The views of a scene show one set of named points, each view turned or mirrored, and shifted as a whole, with a little noise and some points left out.
In the rows, zero is written as 128.

Scene 1
View 1
k559: [189 150  94 149 102 125 139 112 153 155 134 162 134 109 130 150 164 145
  97 111 157 126  77 140 103]
k25: [133 159 145 148 116 141 135 151 107 127 119 128 134 102 153 137 191 142
 138 129 149 113  95 144 116]
k974: [ 91 163 174 100 113 146  73 223  80  65  74  96 187  64 151  66 214 157
 169  71 149 107 126 122 165]
k967: [110 169 177 166 125 149 155 147  85 133 126 113 112 107 164 149 193 134
 153 169 149 101  90 158 111]
k401: [172 151 114 172 110 131 167 106 134 161 144 156 114 130 148 178 168 137
 106 148 151 119  83 155  89]
k333: [186 132  86 174 103 122 184 116 131 161 167 179 129 173 169 207 167 149
  98 144 138 124 102 173  56]
k689: [ 96 162 172 117 117 145  95 201  82  84  87 101 165  76 155  91 210 150
 165  97 146 105 118 128 151]
k482: [121 167 164 144 121 145 131 152 101 126 108 114 129  86 145 120 193 136
 145 138 155 109  88 142 132]
k175: [ 90 164 188 140 124 150 127 185  70  99 108  97 140  96 166 119 209 142
 167 140 147 100 110 147 132]
k916: [146 130 106 137 101 125 139 178 100 109 135 151 169 152 179 160 187 164
 130 102 133 115 135 156  92]
k762: [149 155 128 129 107 134 110 157 124 119 106 132 152  89 136 114 185 146
 128  94 155 116  96 131 131]
k828: [146 158 141 155 114 138 149 132 114 141 130 135 121 107 150 150 184 137
 129 141 151 115  86 152 110]
k225: [158 142 112 149 106 130 145 145 120 134 136 153 146 133 156 159 181 153
 121 118 144 116 107 153  96]
k65: [107 154 154 118 112 142  98 200  85  86  94 111 178  86 159  98 203 157
 156  87 145 107 123 132 141]
k948: [ 96 183 199 151 128 156 131 153  83 123 103  92 112  71 147 117 199 128
 162 159 159 102  80 143 140]
k478: [180 139  88 149 100 123 147 129 138 144 137 168 144 133 148 162 171 154
 104 106 150 123  98 149  88]
k869: [166 165 132 185 116 140 182  82 138 186 151 147  85 115 142 183 166 126
 110 182 159 116  56 161  85]
k4: [143 157 135 144 112 137 136 146 115 129 118 134 139 104 147 138 187 144
 128 121 154 114  94 144 114]
View 2
k869: [156 108  93 166 203 146 139 120 227 183  36  92  73 107 121 157 166 119
 100 142 192 112 142  11 127]
k65: [147 132 132 121  88 147  76 158 117  96  95 149 143  54 109 123 159 157
 142 106 152  97 168 153 129]
k401: [147  99  98 145 180 144 137 139 208 166  67  84  81 107 127 148 166 119
 116 139 161 105 138  35 124]
k967: [143 141 109 132 166 134  81 127 178 141  28 132  98  65 100 133 181 148
 104 115 195 110 170  80 122]
k482: [156 136 121 150 133 144  96 134 156 134  56 140 121  66 106 138 154 144
 118 119 190 112 164 102 132]
k948: [161 155 125 154 136 141  74 123 158 132  26 164 123  48  89 140 156 156
 105 111 220 120 180 105 133]
k689: [156 138 141 136  76 149  72 153 104  93  89 168 157  44 103 127 148 162
 140 102 171 106 172 167 137]
k974: [151 146 144 117  60 144  52 166  83  74  97 179 166  36 100 118 155 172
 145  93 159 102 179 192 134]
k333: [125  87  84 112 197 139 136 160 224 165  85  57  59 125 139 141 195 110
 117 141 116  90 125  16 111]
k225: [139 101 104 123 154 143 119 155 176 141  89  91  95  99 126 136 175 127
 131 129 138  95 141  73 121]
k4: [149 116 114 137 138 149 113 145 165 133  80 117 112  84 113 139 158 137
 128 123 165 104 153  92 128]
k559: [159  83 106 166 148 157 159 146 186 155 100  88 102 113 136 156 140 115
 134 149 153 104 130  52 134]
k828: [149 122 110 138 146 144 105 140 172 140  65 119 105  82 112 138 167 138
 121 124 170 104 155  83 128]
k175: [143 151 124 120 128 131  58 142 140 112  47 158 121  45  94 123 181 161
 117 101 183 108 179 126 124]
View 3
k175: [107  76 109 111 181  90 166 146 164 149 199 175 125 101 138  96  85 102
  75 132 124 122 129 133  96]
k974: [136  84 145 117 127 147 188 126 196 154 179 142 101  75 188  94  49  81
  51 148 126 155 178 191 107]
k401: [117 168 104 149 176  72 127 154 117 152  99 149 141 171 110 121 171 113
 178 138 121  97 126 109 132]
k65: [132 100 135 122 136 121 174 133 176 153 166 137 111  97 165  92  79  89
  77 142 126 148 166 161 104]
k482: [119 122 117 133 177 107 161 146 152 156 151 175 135 127 143 122 108 105
 112 141 125 104 134 157 126]
k478: [133 167 115 148 142  84 129 152 128 153  85 112 125 164 128 103 165 104
 169 142 121 129 155 112 127]
k916: [119 118 112 133 133  61 135 151 139 144 134  92 103 136 124  65 144 105
 128 132 117 165 163  76  88]
k225: [121 146 111 140 151  80 136 148 133 150 114 124 124 152 126 100 152 105
 148 138 121 128 147 111 116]
k948: [108 104 109 123 200 105 166 140 160 156 175 211 146 115 140 133  90 101
  95 138 126  85 116 169 124]
k333: [115 169  95 149 161  39 111 160 102 145  89 114 130 185  95  97 199 117
 189 131 116 120 137  58 115]
k828: [116 142 109 138 177  89 143 150 135 153 126 164 139 147 125 119 140 108
 142 140 123 101 130 131 125]
k967: [101 110  96 126 200  78 149 150 143 152 165 186 144 132 120 120 120 110
 116 132 122  94 112 124 114]
k4: [123 139 118 135 162  97 147 144 147 153 127 151 128 140 136 111 126 101
 129 139 121 115 143 139 121]
k762: [136 143 133 135 141 123 157 138 156 155 114 138 122 130 155 110 113  95
 122 147 126 125 161 168 133]
k689: [134  96 138 121 139 139 183 131 186 154 170 151 111  84 177  99  61  88
  64 145 126 144 166 189 109]
k25: [115 126 108 133 176  87 146 148 140 155 141 163 134 138 130 115 127 107
 125 138 120 108 130 129 117]
k559: [131 184 119 155 147  98 136 148 129 159  76 132 130 168 130 122 163 103
 172 148 123 111 152 140 143]
View 4
k762: [184 104 139 138 123 131 106 117 136 161 133 100 171 125 135 128 154 127
  99 131 110 143 144 130  83]
k974: [199  70 131 116 143 109 110  34  78 168 158 118 132  99 154  82 198 115
  79 122 114 197 189  88  74]
k689: [189  83 138 115 139 115 112  53  88 163 155 119 136  99 155  90 190 120
  88 120 113 181 181 109  78]
k869: [131 183 153 113  92 172 143 200 180 135 115 126 196 110 138 159 107 143
 151 114 115  64 115 205 121]
k333: [157 206 148 119  85 155 158 183 190 126  86 101 168 137 104 167  87 115
 100 139 123  79  64 148 152]
k478: [173 151 139 141 104 145 127 157 172 149 101  87 175 143 108 155 111 120
  93 145 113 110  90 136 118]
k401: [151 172 150 122  96 158 138 176 175 140 109 110 185 125 127 153 109 127
 123 129 116  86 102 168 121]
k25: [159 152 147 104 112 146 137 128 136 142 130 126 159 105 144 124 142 128
 116 116 117 120 139 154 110]
k175: [161 138 147  83 124 134 144  79  98 141 149 147 132  82 161  92 172 120
 112 105 121 149 177 134 106]
k916: [184 160 138 113 110 129 152 111 147 136 102 105 134 128 112 132 128 103
  68 139 124 138  97  98 138]
k559: [170 135 141 151 105 147 110 169 177 156 112  86 198 139 116 157 115 133
 114 138 109 102 106 155 100]
k225: [171 157 143 123 106 140 137 136 159 141 109 104 159 128 120 143 127 117
  93 134 116 118 102 133 120]
k4: [167 135 146 119 114 141 130 126 141 148 128 112 163 113 134 129 143 127
 108 123 116 127 133 143 104]
k948: [145 129 151  87 126 149 131 108 106 147 155 154 157  77 172  98 173 136
 141  96 117 130 187 171  91]
k828: [154 150 149 113 109 146 134 143 148 142 125 120 168 112 138 134 134 131
 122 119 117 111 133 159 111]
View 5
k967: [129 109 115 118 103 182  91  86 212 113 139 165 153 120  95 153 117  84
 170 186 173 136 134 155 113]
k478: [135  87 156 104 103 135 128 125 152 156 160 121 122 125 105 102  84 134
 117 135 170 157  99 111  98]
k4: [137 103 138 113 125 152 115 106 172 138 157 146 129 130 108 111  96 114
 142 154 162 144 122 137 111]
k916: [156 120 128 132  93 156 101 115 117 126 161  89 150 124 124 129  97 140
 143 142 154 140  98 123 121]
k762: [142 122 132 124 171 152 119 106 154 124 168 154 123 141 125  99  87 110
 144 141 140 138 139 146 126]
k559: [126  83 163  97 128 131 139 122 174 161 158 146 106 128 100  87  80 121
 114 136 170 159 108 118  98]
k869: [103  56 158  81  72 149 126 105 241 161 134 173 116 107  64 122 106  95
 129 174 206 161 107 124  74]
k25: [136 104 123 118 115 165 103  95 187 127 151 150 141 126 105 131 105 100
 154 167 166 141 126 143 115]
k333: [128  64 161  92  33 138 120 127 165 167 143 100 133 106  86 129  96 142
 112 150 199 161  69  98  77]
k225: [140  99 137 113 102 149 114 113 155 141 153 121 134 123 108 120  98 124
 134 147 167 149 106 123 107]
k65: [163 155 102 155 180 172  92  93 133  93 170 135 152 146 144 124  98 105
 170 153 121 121 152 161 157]
k482: [135 118 118 128 151 170 104  91 194 115 153 171 141 135 109 128 107  89
 161 171 154 134 148 160 123]
k948: [130 122 103 133 152 187  91  74 221 100 150 192 148 133 105 143 118  69
 183 191 158 124 163 172 131]
k689: [160 162  94 155 208 179  91  84 144  86 175 157 151 153 147 118 100  93
 179 156 112 114 169 176 162]
k401: [120  70 157  92  83 147 126 115 197 158 146 144 123 117  85 118  97 115
 123 157 188 158 101 118  85]
k974: [171 176  85 168 223 182  87  85 126  77 183 149 156 156 158 119  97  95
 183 150 102 108 176 184 177]
k175: [147 138  92 142 143 190  79  80 178  92 155 155 166 131 121 152 118  85
 188 182 145 118 152 170 143]
View 6
k916: [154 121 138 151 125 141 104 160 135 145  99 123 128 144 121 132  88 120
  90 141 140 167 184 114 110]
k948: [ 99  87  63  96 161 105 123 132 122 152  73 138 132 114 121 112 108 135
 123 105 163  61  86 147 115]
k478: [110 191 127 151 113 136 100 127 157 124 135 159 115 140 119 112  90  95
  64 115 118 159 172 151 107]
k967: [ 92 101  76 123 174 112  87 137 122 151  89 135 148 119 131 117  78 107
 122 120 165  83 128 147  97]
k869: [ 46 189  79 141 159 116  71 101 155 125 145 178 134 127 133 100  67  68
  84  97 135 100 139 182  87]
k828: [ 98 138  92 128 142 120 105 129 138 141 105 149 129 127 125 112  91 109
  97 111 143 107 135 151 107]
k65: [170  66 110 109 123 121 152 164 116 160  51 109 118 127 109 130 125 171
 114 131 154 114 121 110 130]
k482: [109 103  82 111 146 111 122 136 126 149  81 137 127 119 121 115 105 132
 112 112 154  87 111 141 114]
k689: [172  51  98  94 121 116 167 165 113 164  43 108 116 124 107 126 139 184
 121 125 157  96 101 108 137]
k25: [109 119  92 126 147 119 103 137 131 146  96 138 132 124 125 117  90 115
 106 118 152 105 135 142 106]
k559: [101 191 111 136 108 129 123 118 157 123 127 165 106 138 113 104 107 106
  65  97 111 137 142 156 116]
k225: [121 146 119 144 128 133 101 141 143 138 114 145 123 138 121 117  90 106
  85 124 133 145 164 141 107]
k762: [139 126 105 117 109 121 147 139 137 140  86 138 107 131 106 116 126 144
  86 107 131 120 118 131 130]
k974: [190  35 105  90 115 116 180 172 106 166  30  98 113 122 100 131 146 197
 123 129 160  99  98  94 142]
k4: [121 127 100 125 132 121 119 136 136 143  97 141 122 130 117 117 100 124
  93 115 142 117 135 138 114]

Which points are out of place in each view (at most two, in the order of its rows)? Write - if all are in place.
view 1 => k25, k689
view 2 => k974, k828
view 3 => k175, k916
view 4 => -
view 5 => k4
view 6 => k948, k478
